Each row is a point on a tangle of strands that fork and nearly touch. The rows are in no order.
In the rows, 128 means zero.
Two points are linked if the straight distance between their rows is under 120. Some points are linked to none.
sil: [131 124 115 123 149 114 103 150 139 127 146  98 146 132 138 110 126 143
 109 131 135 154 122  99 111 148 135 121 115 144  96 105 116 124 117 114
 132 146  81]
tul: [171 125 147 151 108 114  55 141 184 120 149 105 129 206 115  86 139 149
 154 129 127 145 110 106 134 171 165 114 155 167 116 115  93  78 148 127
 148  89  61]
mib: [166  78 141 134  90 122 114  96 156 173  95 144 119 199 112 108 129 158
 126 125 124 145 175 126  63 163 138 117 107 132 127 126 136 124 172  99
  89  55  87]
lav: [191 108 147 156 101 132  72 113 183 102 137 124 119 209 108 121 134 148
 159 122 113 158 129 111 114 153 180 122 145 133 122 121  98  81 176 131
 139  71  85]
gugo: [184  58 118 139 136 141 158 124 135 135  91 133 150 159 141 150 119 153
 121 131 114 177 149  98  56 104 123 149 100  99 146 119  83 128 156  95
  70  83 143]
Pabur: [156 145 136 185 127 154 122 158 105 120 139 101 112 166 130 111 140 127
 140 183 107 134  86 116 186 137 174 103 128 136 154 134 113 127 100 155
 229 154 120]
bena: [127  97 159 210  89 125 118 125  71 178 148 135 158 112 132 111 154 128
 125 217 148  98 112 158 133 125 111  88 138 170 144 142 146 134  77 161
 191 131 101]
Semip: [159 127 170 134  93 135 112  86 140 133 135 159 113 178 104 139 142 127
 144 130 109 144 144 132 112 159 151 112 128 120 122 135 133 125 186 133
 145  83 115]
sufo: [143 118 174 184  75 148 148  93  67 163 114 144  88 168 120 123 136 121
 118 190  86 124 135 171 140 151 154  99 113 134 143 145 158 166 112 160
 206 109 126]
Nub: [145 137 162 146 106 148 147  94  98 133 125 160 135 147 109 145 142 112
 124 148  94 134 126 133 132 124 136 115 125  91 141 151 134 126 139 146
 183 134 156]
mes: [119 112 116 113 152 138 134 130 147 139 123 143 193  94 120 147 146 122
 131 143 140 135 136  92  76  82  80 131 121  97 144 129 109 116 135  99
  98 136 147]
gupom: [167  72 118 160 133 168 166 112  98 169  81 129 138 174 129 134 134 141
 108 191  98 141 143 123  94 103 122 129  95 110 179 132 127 142 106  94
 122 114 138]
gok: [125 110 147 102 117 108 101 115 153 145 128 145 185 113 116 142 136 150
 124 110 146 121 165 114  61 137 104 127 124 133  77 109 128 106 166  96
  64  99  81]
dap: [ 99 123 162 164 101 120 139 118  76 172 141 166 197  66 116 144 159  91
 104 187 149  92 115 145 112 105  81  98 141 127 139 144 170 107  90 155
 161 160 132]
Rep: [148  68  99 118 165 174 188 114 124 138  70 141 125 136 142 138 132 133
 132 139 105 121 128 111 101  96  90 158  86 100 170 129  90 174 145  71
  69  86 188]
beb: [200  94 149 170 130 180 145 124 135 165 100 119 136 200 104 145 136 141
 146 188 110 134 148 117 106  64 140 115 137 100 210 161 122  83 123 101
 126  88 132]
Teveb: [133 177 130 127 164  71  95 170 163  73 184 124 116  97 113 106 112 108
 141 104 165 150  84  74 156 153 156 108 161 142 111 116 126  75 118 161
 167 181 103]
pebov: [126 138  96 160 150 159 113 158 175 139 129  99  96 176 124  93 153 127
 184 159 150 104  96 103 180 162 119 126 131 169 179 132 110 134 141 101
 157 116 122]
Ropa: [132  87  81 114 189 180 168 150 138 118  85 114 135 124 140 134 132 130
 141 154 113 123 118  89 116  93  98 156  94 108 181 119  80 164 125  79
 100 121 169]
negu: [134 121 116 151 133 173 139 124 140 152 117 125 111 175 119 124 155 121
 165 167 123  98 112 127 154 140 119 122 123 139 177 141 120 143 146  97
 151 100 137]
Vesol: [163  97 136 121 115 141 119 105 168 137 125 152 149 158 108 147 142 134
 164 121 138 131 151 112  76 118 107 126 129 114 138 138 105 109 195  90
  79  62 124]
Mosa: [109 158 110  72 148  91 115 158 140  81 154  93  98 101 133 127  71 155
 117  58 153 141 141 142 139 134 160 152 132 155  62  98 128 142 133 117
  66 136  96]
Zata: [154 153 107 149 167 125 111 169 148  67 156 109 121 135 122 123 120 112
 147 136 123 170  87  77 173 124 171 126 141 109 147 116 104  97 115 157
 202 185 135]
zisot: [147 110 163 128 102 121 104 103 151 153 139 163 180 147 101 143 148 135
 137 135 136 130 162 120  69 133 107 108 135 122 116 133 132  95 169 105
  99  94  91]
tuka: [ 75 139 143 141 116  92 115 132  88 181 158 113 147  82 149 109 133 129
  85 145 165  95 119 175 149 155 113 109 130 192  98 124 176 153  72 143
 125 148  79]
vefit: [ 71 174 153 102  83  90 100 116  99 155 135 109 105 136 135 106  91 143
  79  91 160  97 171 213 167 171 162 129 145 173  87 130 191 185  96 145
  79 136  76]
Segiz: [128 109 106  94 153 135 159 124 120  94 115 124 124 108 142 150 113 134
 118  94 111 152 130 124 112 104 114 154 104  97 107 118  93 148 150 113
  98 124 163]
Med: [ 90 170  97  63 182 126 165 150 133  68 148 115  93  70 124 146  90 118
 144  80 141 121 115 129 167  82 117 154 127 117 113 128 115 149 137 115
  99 160 184]
zula: [136 107 141 132 118 136 137 100 136 165 114 182 209 114 100 152 155 109
 133 155 129 119 145 100  67  69  60 126 139  84 174 160 131  88 140 103
 103 121 157]
lomo: [138 117 115  92 123  99 124 127 150 113 111 152 198  73 126 154 132 116
 129  91 132 147 141  90  62  95  92 143 134  87 116 131 116  88 149 130
  92 147 154]
bobi: [ 95 161 144  78 132  77  97 141 125 145 154 107 148  95 129 113  92 152
  84  88 166 107 144 154 127 157 145 131 136 170  53 111 164 138 107 122
  69 147  53]
meku: [ 86 122 161 148  83 124 129  82  90 197 124 151 130 113 129 138 151 115
 109 166 137  91 152 183 126 155  98 110 121 168 115 139 187 162 110 131
 125 104 101]
Tebos: [109 140  85  97 195 133 172 175 109  81 134  85  97  92 131 125  84 139
  88 117 125 155 114 126 130  90 126 143 112 111 112 105 112 157  96 121
 126 200 156]
rorar: [153 140  98 122 151 124 109 152 156  74 142 141 126 104 121 135 130  94
 167  99 115 158  94  79 156 114 149 142 157  95 168 132 112  81 130 166
 188 180 174]
Sep: [128 130  95  67 122  96 137 133 150  73 108 148 155  50 147 162 115 110
 136  43 115 149 126 108  87  86  97 164 141  92 105 127 111  88 157 149
  85 129 180]
zurus: [163  68 152 153 119 148 187  83  61 179  76 155 125 165 108 145 117 137
  81 182  71 144 148 137  85 109 125 128  78  91 172 137 140 155 114 114
 134 107 160]
sav: [110 141  86 158 176 154 131 179 141 133 128  95 106 142 133  93 141 121
 167 185 138  99  92  90 178 143 122 124 118 169 185 122 110 150 100 107
 169 148 121]
lomaz: [124 148 162  88 102 104  87 106 151  96 143 137 101 138 124 145 106 142
 142  54 120 125 163 153 129 173 171 139 138 138  45 105 131 132 178 140
  88  85  88]
Sar: [146 143 204 173  67 136 119  84 109 154 133 153  83 187 110 122 148 124
 125 159  95 128 141 164 139 173 171  96 129 137 129 148 156 158 154 173
 197  88 117]
tuk: [ 86 158 185 101  72  90 101  98  98 166 128 127 122 135 132 117 109 142
  66 103 129 107 182 194 121 171 154 118 138 152  62 120 191 169 110 152
  83 119  63]
fom: [122  97  95 130 172 193 165 135 118 143  88 131 154 121 124 125 137 120
 138 197 110  84 119  91 118  83  75 146 105 104 205 132 101 153 111  74
 102 128 176]
fari: [143 118  83 117 186 133 147 164 154  58 127 103 114 102 140 137 103 121
 149 116 115 174 104  81 128  99 133 163 108  98 136 104  72 126 128 133
 127 145 163]
geref: [ 80 148 168 132 101 107 139 105  74 173 159 157 171  63 124 153 142 100
  80 156 150  89 130 175 128 122  99 104 140 130 107 146 182 127  98 163
 136 153 125]
Gige: [166 131 127 141 116 111 109 147 126 116 132 139 178 121 127 131 136 115
 105 119 119 174 119  90 109 120 156 114 157  93 132 135 131  70 115 174
 192 191 125]
Situp: [ 83 145 183 141  91 117 135  84  93 181 156 170 154  86 110 164 162  94
 128 162 153  67 130 175 145 140  91 103 135 158 121 154 177 143 127 147
 123 113 123]
bames: [ 64 134 102  84 162 142 143 117 119 176 135 132 154  78 137 151 140 116
 129 141 159  78 134 135 127 120  75 144 107 157 127 129 154 162 120  83
  68 127 134]
Nuta: [109 181 155  76 122 104  99 104 166  99 174 157 122  93 113 168 121 109
 174  56 158 105 128 133 167 150 135 142 150 133  92 134 133 104 192 145
  97 113 135]
kupo: [130 153 170 155  75 128 101  93 139 152 127 135  71 191 127 102 157 133
 142 130 117 120 131 163 164 202 163 103 129 163 116 139 152 157 156 156
 176  85 102]
masib: [133 140 127  82 107  85 129 138 132  71 124 125 143  82 133 153  89 138
 103  41 126 159 150 133  90 111 142 151 147  91  56 105 126  96 151 158
  91 149 132]
foget: [128 165 165  95 108  78  84 143 131  78 160 123 123 115 113 128  89 142
  99  57 135 145 143 142 131 149 173 122 160 112  40 101 144 102 137 162
 122 157  89]
kego: [116 180 135  82 121  83 115 145 132  97 168 151 127  72 118 138 121  92
 120  51 153 128 112 126 150 141 148 116 188 118 108 145 163  84 131 178
 153 189 144]
mabu: [110 152 119 139 145 176 156 134  89 135 125 134 113 114 121 131 144 107
 147 182 111  69  90 131 181 129 101 124 117 125 166 135 127 155 114 117
 173 147 163]
Benok: [ 86 178 161 120  96 124 131 119  90 130 154 111  68 145 130 126 117 127
 103 108 128 108 137 199 193 163 161 108 146 152 105 137 170 180 112 152
 152 149 115]
kag: [133  79 150 213  75 123 109 119  94 203 114 127 155 149 132  88 146 143
 123 212 147 113 134 156 112 131 103  96 132 189 151 137 155 131  73 142
 167 104  81]
Nize: [108 151 121 127 149 123 125 151 139 136 147 145 183  78 113 139 154  95
 144 148 151 110 104  87 129 104  94 118 154 106 161 141 129 100 123 130
 151 175 152]
Fedu: [127 163 174  97 105 113  88  89 169  98 159 158 104 137 114 160 130 120
 169  62 132 116 140 139 147 171 151 131 144 128  80 123 130 106 205 147
 106  83 116]
pugo: [ 97 126 132 111 136 119 131 122 111 160 145 129 174  87 130 142 139 124
  89 150 141 120 135 129  96 122  95 119 122 128  98 120 149 133 112 113
 110 152 109]
Zil: [156  78 149 193  83 121 115 114 107 202 110 128 164 183 122 108 136 159
 101 208 124 140 160 149  75 124 118 101 121 159 154 138 154 114  92 121
 142  99  80]
Suz: [123 141 115  95 143 109 116 153 121  84 141  89  84 132 140 121  83 159
  96  73 126 165 136 139 136 147 159 133 129 132  66  94 118 140 124 129
 111 151 101]
geta: [ 87 146 160 182 121 104 115 143 109 173 179 129 125  89 130 118 169 115
 165 179 188  53  73 141 177 155  97  98 147 199 154 146 137 135 102 145
 153 138 107]
dunu: [195 124 170 180 101 165 134 117 134 154 121 146 149 192  93 145 145 121
 162 183 114 121 138 123 125  76 142 105 157  98 208 178 132  66 133 133
 169  94 139]
mon: [147 102  71 115 161 127 128 156 151  74 117  89  61 153 169 111  96 151
 140  82 114 178 122 112 134 154 160 160  97 138 100  87  82 143 136 121
 110 109 122]
Futin: [ 87 155 154  86 134 155 158  69 115 148 132 181 123  96  99 164 146  99
 151 123 114  56 124 154 159 109  84 139 120 110 142 164 144 157 169 101
  99 108 197]
puga: [113 141 168 156  60  89  93 102 113 182 107 120 109 162 152  64 142 145
  89 134 131 132 151 186 142 197 146 106 114 183  84 114 178 159  84 160
 158 107  76]
Reme: [107 128 114 123 160 175 152 117 122 152 112 154 159  98 110 140 153 105
 155 180 124  62 110 105 134  83  56 132 120 109 185 146 116 144 132  79
 108 120 181]
Rin: [106 158 180  83  82 102  99 100 122 126 125 122 101 155 126 124  97 150
  97  66 117 123 181 177 124 175 171 129 147 139  53 113 162 167 147 144
  79 109  79]
relu: [153 117 147 168 127 155 113 146 155 172 144 128 181 163 112 126 149 130
 144 187 149 119 141 110 102  90  92 104 162 123 181 160 120  78 124 109
 125 106  96]
luk: [125  92 114 130 125 144 136 103 139 177 111 136 145 153 124 127 153 142
 131 152 141 118 156 127  90 139  93 126 109 137 145 132 138 144 143  78
  91  93 113]
nuge: [111 177 124  74 134 103 112 124 154  82 164 162 118  74 120 154 120  96
 169  42 145 119 113 121 160 125 131 143 167 116 115 143 135  95 167 159
 127 154 170]
nit: [126 177 107 105 177  92 112 174 160  54 181 100  83  96 123 112  81 130
 134 100 153 164  98  95 153 134 157 129 147 144  90 104 123 110 114 140
 143 174 117]
vas: [117 127 123 181 142 171 132 159 132 170 135 117 149 141 120 113 157 113
 167 217 148  69 110 115 145 105  81 114 147 152 199 145 117 121 109 105
 144 122 120]
dus: [170  83  87 173 141 170 150 132 115 145  65  97  94 209 160  90 135 150
 112 165 103 160 130 120 142 144 172 135  87 127 166 120 112 150  96 110
 160 133 124]
lupa: [103 170 118  59 122  87 130 150 140  58 159 114 120  78 123 157  65 140
 128  34 155 130 152 158 136 107 151 163 140 130  64 113 134 127 156 131
  42 124 132]
kiruv: [ 81 130  99 113 148 144 174 144  63 138 121  93 105 107 133 123  99 140
  53 140 112 123 130 182 137 104 113 130 113 126 109 113 159 178  71 118
 128 191 138]
deka: [ 72 195 144  99  91 105 116 130 100 121 155 103  76 145 120 123  86 135
  99  79 159 101 156 214 205 162 179 124 154 162 108 138 179 197 113 139
  95 148 108]
rigu: [110 155 137  84 137 145 153  74 134 106 126 175 118 102 113 159 140 107
 161  82 106  96 118 136 157  97 102 144 127  89 132 156 117 144 183 119
 111 104 211]
vekel: [139 113 106  97 136 101 136 152 137  66 121 103 125  99 152 145  88 154
 106  65 117 170 136 118  79 125 139 158 113 104  56  80  89 109 146 132
  77 118 116]
zitad: [ 92 142 122  69 126 102 113 122 129 152 124 117 144 105 143 130 100 157
  99  74 156 107 172 155 110 155 131 147 116 158  56 110 155 157 132 105
  42 116  76]
bevo: [132 127 127 104 116 122 119 122 119  94 115  99  64 165 146 114  96 161
  97  62 108 162 162 165 133 168 171 137 126 129  64 102 123 162 140 132
 105 120 108]
galu: [173  93 115 143 166 175 116 159 200 128 120  97 149 170 127 129 130 142
 175 158 148 146 153  86  93  70 112 146 152 107 192 141  80  81 146  97
  77  75 114]
doziz: [121 137  91  94 154 120 122 139 187  66 136 147 146  76 130 160 132 100
 194  83 130 131 109  84 123  90  95 167 131 104 143 125  87  96 169 129
  95 105 190]
lod: [156  95 112 122 139 150 114 143 192 107 127 132 163 140 124 146 137 132
 180 121 144 139 143  90  79  93  96 150 131 114 153 123  81  93 181  95
  66  67 126]
por: [ 85 139 154  80 111 127 141  79 104 163 134 149 148  97 124 162 125 126
  91 108 134 104 164 171 110 125 110 137 120 117  87 136 165 160 140 113
  66 120 120]
fod: [ 87 102 101 184 121 110 115 148 124 193 115 103 157 121 157  55 148 141
 121 190 171 105 113 133 134 148  86 113 113 209 147 111 152 137  55 124
 149 138  87]
Zovi: [192  80 115 178 140 192 137 146 150 174  77  88 123 214 133 109 141 152
 144 193 119 135 145 114 111  90 144 124 127 130 210 152 119 108 100  98
 120  96 114]
fonu: [155 150 120 131 134  79  85 158 152  84 161 133 148 109 122 121 125 109
 130  97 133 168 104  78 129 144 164 114 172 112 116 122 129  58 124 179
 188 187 112]
gev: [173  83  94 132 134 120 113 148 162  74 104  99 107 157 166 128 104 161
 134  92 105 177 136  98  90 152 164 166 102 127  84  80  74 117 154 123
  93  82 104]
zevi: [ 75 140 107 138 184 127 129 184 163 144 160 109 161  94 119 117 149 115
 160 190 173  92 101  78 135 124  78 112 138 160 179 131 115 131 102  99
 117 152 120]
lon: [114 152 104 100 165  81  99 170 145 113 141  75 101 122 142  60  87 164
  92 110 146 160 115 109 131 166 153 127 124 186  76  93 130 139  79 117
 127 158  68]
Ramo: [184 112 133 143 109 109  73 121 175  76 145 131 121 168 123 131 119 144
 159  96 111 169 127  99 110 151 176 145 135 112  88  96  90  71 171 148
 139  95  93]
rubel: [148 115  81 110 149 112 151 151 162  36 111 122 113  85 161 154 103 111
 146  70  94 173 104  94 111  86 127 181 113  77 134 109  70  98 140 153
 105 118 192]
rizen: [151  99 113 169 111 147 134 111 121 164  80 113  94 202 149  78 144 153
 108 151 114 152 143 142 135 171 157 122  91 147 141 124 137 151 105 117
 164 112 108]
kivi: [167 136 174 162  88 134 116 100 127 131 142 159 142 171 102 139 151 117
 139 145 113 148 132 124 122 135 158 104 144 106 141 152 127  99 155 152
 182 115 124]
Bezog: [ 91 173 132  93 157  87 104 157 135 134 176 103 126  88 130 112 106 136
 106 107 171 117 112 129 150 151 137 122 134 178  84 120 147 138 105 122
 100 152  78]
Tiga: [142 121 160 120 102 136 128  96 109 108 124 126  70 183 134 127 111 140
  98  91  89 169 159 157 125 163 178 124 122 105  85 115 124 159 158 148
 140 113 125]
vug: [110 164 109  67 137  78 123 157 149  67 153 122 143  45 123 148  82 121
 123  44 161 130 140 121 110 103 133 148 150 121  73 118 140  91 140 147
  80 162 139]
sivu: [144  79  91 150 160 159 144 146 134 152  94 101 156 159 144 120 138 153
 116 178 123 151 138 101  89 109 114 134 105 125 166 116 102 140 105  87
 107 134 112]
nomun: [117 146 183 169  89 102 102 127 115 164 176 149 163 117 121 128 167 117
 126 159 161 102 107 145 138 155 123  82 147 148 116 142 145 107 121 158
 166 139  89]
mep: [179 107  95 119  99 108  91 129 173  62 125 164 139 112 139 155 129 105
 177  68  91 166 121  84  98 114 150 162 160  87 138 122 101  51 161 175
 140 124 161]
Mam: [131 123  93 127 198 149 145 167 147  86 118 106 146 108 124 131 124 120
 146 155 118 149 106  72 134  93 124 147 119  98 162 112  84 132 107 116
 142 170 156]
zisu: [189  98  95 126 120 127 107 134 176  75  91 148 163 118 134 155 142 106
 178  94  99 170 120  69  92  72 140 163 159  80 189 145  90  58 140 157
 126 126 183]
gitot: [112 141  93  75 136 124 154 137 142  42 144 114  57 115 156 160  86 128
 154  46 119 142 125 156 159 118 141 169 113 124  94 107  94 144 166 125
  70  89 172]
Sosu: [130 145  98 104 173 120 147 170 120  84 130 108 136  86 123 124 100 123
  91 111 122 170 114 106 116  96 130 140 133  85 119 115 119 116 105 150
 158 203 158]
mor: [134 131 127 127 131 163 144 111 112 129 120 129  99 154 127 134 144 122
 131 132 106 128 122 134 152 141 137 125 115 119 134 130 123 153 146 114
 160 120 145]
Mobut: [130 108 168 202  91 131 130 130  75 173 143 156 189  92 117 130 161 104
 135 217 149  90 106 140 122  89  89  93 155 134 169 150 145 101  84 155
 179 149 125]
kubit: [140 160 155 176 127 108 103 158 128 125 173 110 126 142 128 103 149 122
 135 161 142 131  76 115 175 157 157  94 143 159 134 132 116 112 109 153
 204 150  94]
zon: [139 148 115 108 137 105 128 149 123  70 143 113 120 102 127 130  97 131
  92  76 123 180 122 131 124 119 154 125 151  86  91 116 126  99 124 163
 159 190 142]
lisip: [107 153 125 125 169  90 110 169 137 131 170 105 150  91 127 107 126 130
 105 140 160 140 100  97 129 144 130 102 129 157 102 114 132 118 101 131
 141 170  83]
mebun: [147 119  96  92 115 103 140 111 148  53 103 162 121  81 156 155 114 108
 147  36  81 155 113 110 111  86 115 166 136  77 129 136  98  95 165 163
 107 107 213]
Zabu: [158  83 131 172  89 131 126 104 115 189  85 126 126 200 132  97 138 158
  97 167 112 156 161 138  86 158 143 115  98 143 138 128 146 137 105 112
 141  99  89]
vip: [ 87 119  85  87 180 158 168 134 113 144 110 117 133  86 141 138 129 129
 121 141 128 107 128 124 122 104  85 151  94 126 131 116 126 171 112  83
  91 146 155]
bodi: [152 122 134 167 118 129 128 141 101 139 126 126 188 130 127 137 142 126
  88 175 114 160 117 107 106 102 138 108 127  92 142 134 126  97  88 146
 181 175 121]
Fab: [ 96 159 109  64 148 136 162 117 123  57 135 132  75  97 130 159  97 121
 150  50 112 116 114 159 175  81 126 160 122 106 116 138 109 158 163 122
  86 119 212]
vopi: [143 111 148 190  99 157 151 121  52 151 113 128 119 141 131 121 133 128
 107 205  89 118 113 157 148 123 139 108 114 130 143 137 141 153  81 155
 215 147 131]
gipa: [149 143 139 107  91 104 115 125 114  70 132 133 114 124 126 137  99 127
  88  46  97 181 147 151 110 130 169 129 168  72  77 117 133  97 135 189
 160 176 149]
kis: [157 101 112 143 105 146 111  98 180 157 100 129 104 208 122  96 146 150
 154 122 139 133 152 131 112 169 134 124 119 148 145 131 128 128 168  96
 111  58 102]
dun: [126 127 130 173 142 128 143 164  79 139 133 110 175  93 135 123 129 120
  73 193 124 142 102 124 120 100 124 108 125 112 133 125 139 118  64 158
 200 205 119]
gup: [ 86 154  97 141 141 132 156 163  79 138 122  83  64 120 152  77 110 136
  95 142 139 113 115 177 192 148 133 116 115 171 121 117 160 175  55 131
 174 182 116]
Gugag: [126 132 108  95 148 144 145  93 145  94  96 177 140  88 117 149 147 103
 167  92  95 100 102  99 145  73  85 150 130  74 168 160 103 121 168 119
 122 119 230]
teso: [189 112 165 153  90 138  95  86 157 101 134 148  94 217 106 131 129 136
 151 122  92 164 140 125 120 165 198 122 131 111 122 131 113 108 187 151
 161  73 115]
Gonis: [ 93 116 104 144 155 150 121 160 153 174 139 111 166 123 131 112 156 128
 148 188 164  91 126 102 111 119  65 122 135 166 175 133 123 131 108  86
 104 126 103]
Nunes: [152 142 148 166 107 110  67 148 161 135 164 107 120 189 122  89 155 139
 152 143 137 131  90 120 167 182 156  98 148 179 130 130 105 101 135 137
 179 108  81]
tafut: [ 91 158 118 114 129 142 145 138  90 127 137  97  67 141 138 112 109 138
 100 112 117 124 132 179 180 150 149 118 127 145 105 122 149 181  98 125
 151 159 122]
Zib: [ 95 153 117 101 128 122 110 112 146 152 134 125 100 136 139 118 141 136
 141  94 155 106 139 149 165 183 127 132 117 176 104 129 147 156 145 108
 102 109 103]
Bupip: [107 110 150 151  90 127 123  96 124 198 128 155 150 144 112 130 157 126
 130 172 146  95 148 152 103 150  88 100 124 167 141 143 163 132 135 104
 116  88  99]
Beme: [177 125 130 129 110 116  91 121 161  66 142 151 126 141 130 146 124 116
 156  81 104 175 124 103 121 137 172 140 151  88 107 111 104  69 164 170
 165 127 136]
zozi: [165 120 111 167 157 176 144 154 101 104 110 101 115 165 130 125 130 129
 129 180  87 151  98 105 165 112 175 126 115 104 167 125  99 133  97 137
 200 167 139]
divo: [ 99 181 122 116 171 101 133 166 138 108 173 137 140  65 111 132 141  92
 152 124 172 106  84  85 161 131 117 113 156 128 152 146 137  97 113 148
 158 188 151]
delo: [151 129 170 121  88 114 118 107 110  77 132 129  91 156 126 137  92 145
  86  64  88 184 156 156 109 144 184 125 144  79  57 107 121 121 154 174
 141 137 129]
gasik: [100 150 146 178 131 140 128 159 122 158 165 130 142 115 118 127 166 103
 177 198 167  55  83 116 170 137  83 100 151 161 182 150 123 120 118 126
 161 137 130]
fezup: [106 157 155 148  72 113 111  96 129 163 102 118  66 185 150  67 142 143
 110 113 126 130 159 186 168 202 164 112 113 166  95 123 174 173 113 153
 157 100 100]
papu: [204  82 118 147 140 158 139 122 161  84  91 137 147 152 126 157 134 122
 161 128  93 166 121  79 113  59 152 155 127  71 186 138  78  86 148 127
 115 108 191]
pena: [138 157  93 129 190 123 123 170 152  47 165  95  67 126 128 110  93 130
 148 119 124 174  89  91 174 137 168 139 127 135 119 100  97 119 120 139
 170 166 130]
vazak: [ 89 191 145  96 125 119 145 119 102 117 148 171 120  69 111 142 137  79
 134  87 131  68  89 142 192 118 113 117 169 111 149 170 159 117 128 165
 170 186 200]
lik: [ 92 128 149  86 127 143 157  69 105 168 117 172 142  94 111 163 139 117
 120 132 117  90 146 148 111 107  76 139 104 112 129 147 152 161 150  94
  84 103 165]
tokib: [142 113 120 114 133 134 140  97 142 130  89 186 183  96 107 146 148 105
 151 124 108 107 122  88  99  56  71 141 133  69 183 172 113 106 152 102
 106 122 202]
Durem: [128 110 137 191 116 119 120 152  77 159 150 109 165 115 141 110 145 131
  98 205 138 127  97 139 131 125 127  96 123 159 130 124 135 131  61 160
 196 164  91]
Ter: [ 83 138  80  64 195 144 173 152 122 101 125 109 105  73 142 140 101 124
 132 103 136 114 116 129 141  85  92 161 100 121 122 123 105 173 126  92
  76 142 174]
Lomem: [ 80 138 146 165 135  94 122 148  79 166 173 114 140  63 142 106 148 120
 114 177 183  76  83 153 167 142 107  95 135 198 122 125 163 150  66 155
 146 156  91]
ganev: [128  97 131 103 146 156 173  78 110 144  95 170 128 115 114 153 138 125
 133 131  98 100 130 129 110  94  84 145  93  90 152 148 117 166 158  83
  87  88 194]
detag: [104 186 150  93 102  92 127 127 105 124 166 165 138  65 115 142 143  78
 114  64 145  94 102 151 165 134 135 105 195 111 132 172 174 101 128 189
 165 190 164]
zesit: [113 119 124  76 133 107 126 118 134 136 123 128 164  88 140 156 117 149
 114  87 144 127 161 131  78 131 110 148 107 128  64 109 125 138 158 100
  47 106  98]
Fofor: [121  90 109 110 118 148 160  82 136 184  79 152 106 154 130 130 144 139
 131 123 132 119 169 147  92 150 102 136  88 133 136 129 153 169 151  84
  76  75 140]
kage: [142 110  82 152 166 177 155 152 109 121  92  91  87 168 150 103 128 133
 126 161 101 141 109 112 163 141 155 140  95 124 162 116  99 161 100 108
 170 155 133]
gop: [ 91 201 148 117 148 109 150 151 109 114 177 144 114  71 112 136 140  85
 146 111 166  75  75 124 202 137 120 115 159 130 146 155 146 110 118 158
 173 188 168]
derov: [122 110  72  94 161 137 164 155 136  54 119  94  40 137 170 131  86 138
 137  67 111 163 124 134 150 129 145 168  96 126 103  97  78 164 146 117
  87 107 161]
pof: [145 100 112 202 106 149 139 140  75 165  96 103 114 165 155  85 136 146
 109 208 110 129 110 153 155 140 155 113 102 164 148 126 139 159  62 146
 211 148 104]
ref: [104 124 101 181 116 133 136 143  85 159  99  93  96 142 166  64 129 146
  98 166 127 125 117 165 168 156 131 117  99 174 125 112 154 167  50 146
 190 158 107]
kitu: [136 119  92 147 187 177 132 172 160 115 115  91 132 145 119 121 139 121
 169 192 123 119 110  75 159 102 123 138 122 129 202 124  85 134 108  99
 144 145 143]
gevof: [196  53 145 138 107 124 141 102 140 154  87 145 136 191 112 139 117 157
 125 129 112 169 171 116  42 133 135 131 101 107 138 126 108 121 173  96
  67  53 113]
Tonuf: [ 87 141 148 148  85  85  93 117 122 195 126 118 134 122 152  75 149 141
 106 139 170  99 133 177 152 184 120 107 119 208  96 119 174 144  77 142
 128 115  73]
kom: [ 76 119  96  86 136 146 149  90 131 186 102 142 119 113 141 136 141 131
 136 111 155  88 170 159 129 147  92 153  94 158 124 131 165 174 139  86
  59  95 138]
Nepo: [120 148 131 137 137 156 138 128 137 141 132 166 171 107 101 143 162  93
 169 170 136  73 103 103 144  91  76 119 148 103 189 158 119 104 142 111
 144 139 176]
Fideg: [167  89  91 159 167 190 128 160 189 165  88  82 132 193 142  99 142 147
 164 177 136 126 147  95 113  91 118 137 137 130 211 142  97 111 118  85
  95  87 110]
dovus: [129 107 114  95 132 107 121 132 140 105 104 110 130 116 153 135 104 161
 116  72 129 147 157 121  79 149 133 152 107 131  52  88 105 130 155 105
  59  93  91]
gar: [121  94  98 134 144 131 129 136 125 162  97 103 154 146 154 103 132 157
  95 149 127 158 140 109  87 147 115 131  97 144 118 105 122 147 102  95
 106 135  81]
vob: [ 97 122 179 103  93 121 158  62  79 176 115 161 125 117 112 158 117 121
  71 134 105 124 179 177  92 126 112 125 112 112 103 140 184 172 132 125
  92 111 129]
muza: [205  68 121 150 140 167 151 125 158 112  92 125 129 183 128 153 128 133
 157 137 101 166 133 102  98  86 150 146 112  90 175 133  84 111 157 104
  97  72 163]
roke: [111 164 180  93  98 124 125  86 116 117 151 154 111 128 115 154 124 114
 116  89 114 127 150 162 143 141 147 118 146  99  90 139 150 139 165 153
 129 125 143]
tofef: [123  83 160 139  96 134 165  66  66 192 101 162 134 139 107 152 123 130
  72 174  92 137 169 156  73 127 107 119  90 112 138 135 171 155 119 119
 121 108 137]

A fork is a point with three links. Follow the links from the first point to the second and name the forks in between, in order.
dap / mep => bena > lav
bevo / galu => zesit
bodi / gitot => bena
Rep / lav => lik
Ropa / Zovi => lik > zesit
Tiga / Futin => zesit > lik
gugo / Zabu => lav
kis / Gige => lav > bena

Follow the links from the first point to the second, and from the first to the third. Name the last point that the two ways share.
mes / zitad / deka => lik
nit / Bupip / sav => bena
Fofor / mor / bodi => bena
zisu / geref / tokib => lav
Sosu / galu / gar => zesit
sil / kivi / kego => lik
galu / fom / Tebos => zesit
gevof / Gugag / Gige => lav

A fork is a point with three links, a tip a point with one. Leave the first point through the second and follow the links. Name the first fork or tip that comes.
detag / vazak => lik
Zabu / rizen => lav
dun / bodi => rorar
gitot / Fab => bena
Bupip / luk => gev
Tebos / Sosu => zesit

Name the points in between on the shortest way along the links from the first point to the second, in order.
geref / rorar => dap > Mobut > bena > Durem > dun > bodi > Gige > fonu > Teveb > nit > pena > Zata
mon / Durem => derov > gitot > Fab > Med > Ter > vip > bames > kom > Fofor > luk > Bupip > meku > Situp > geref > dap > Mobut > bena
gasik / nuge => geta > Lomem > tuka > Tonuf > puga > fezup > kupo > Sar > sufo > vopi > pof > ref > gup > tafut > Benok > deka > vefit > tuk > Rin > lomaz > Fedu > Nuta
tokib / Semip => zula > mes > lomo > Sep > mebun > rubel > fari > Mam > kitu > sav > pebov > negu > mor > Nub > kivi
lomo / Fideg => mes > zula > tokib > Gugag > rigu > Futin > lik > por > vob > tofef > zurus > gupom > sivu > gar > sil > lisip > Bezog > bobi > zitad > zesit > gok > zisot > Vesol > lod > galu
zisu / dun => mep > Beme > Ramo > lav > tul > Nunes > kubit > Pabur > zozi > kage > dus > rizen > Zabu > Zil > kag > bena > Durem
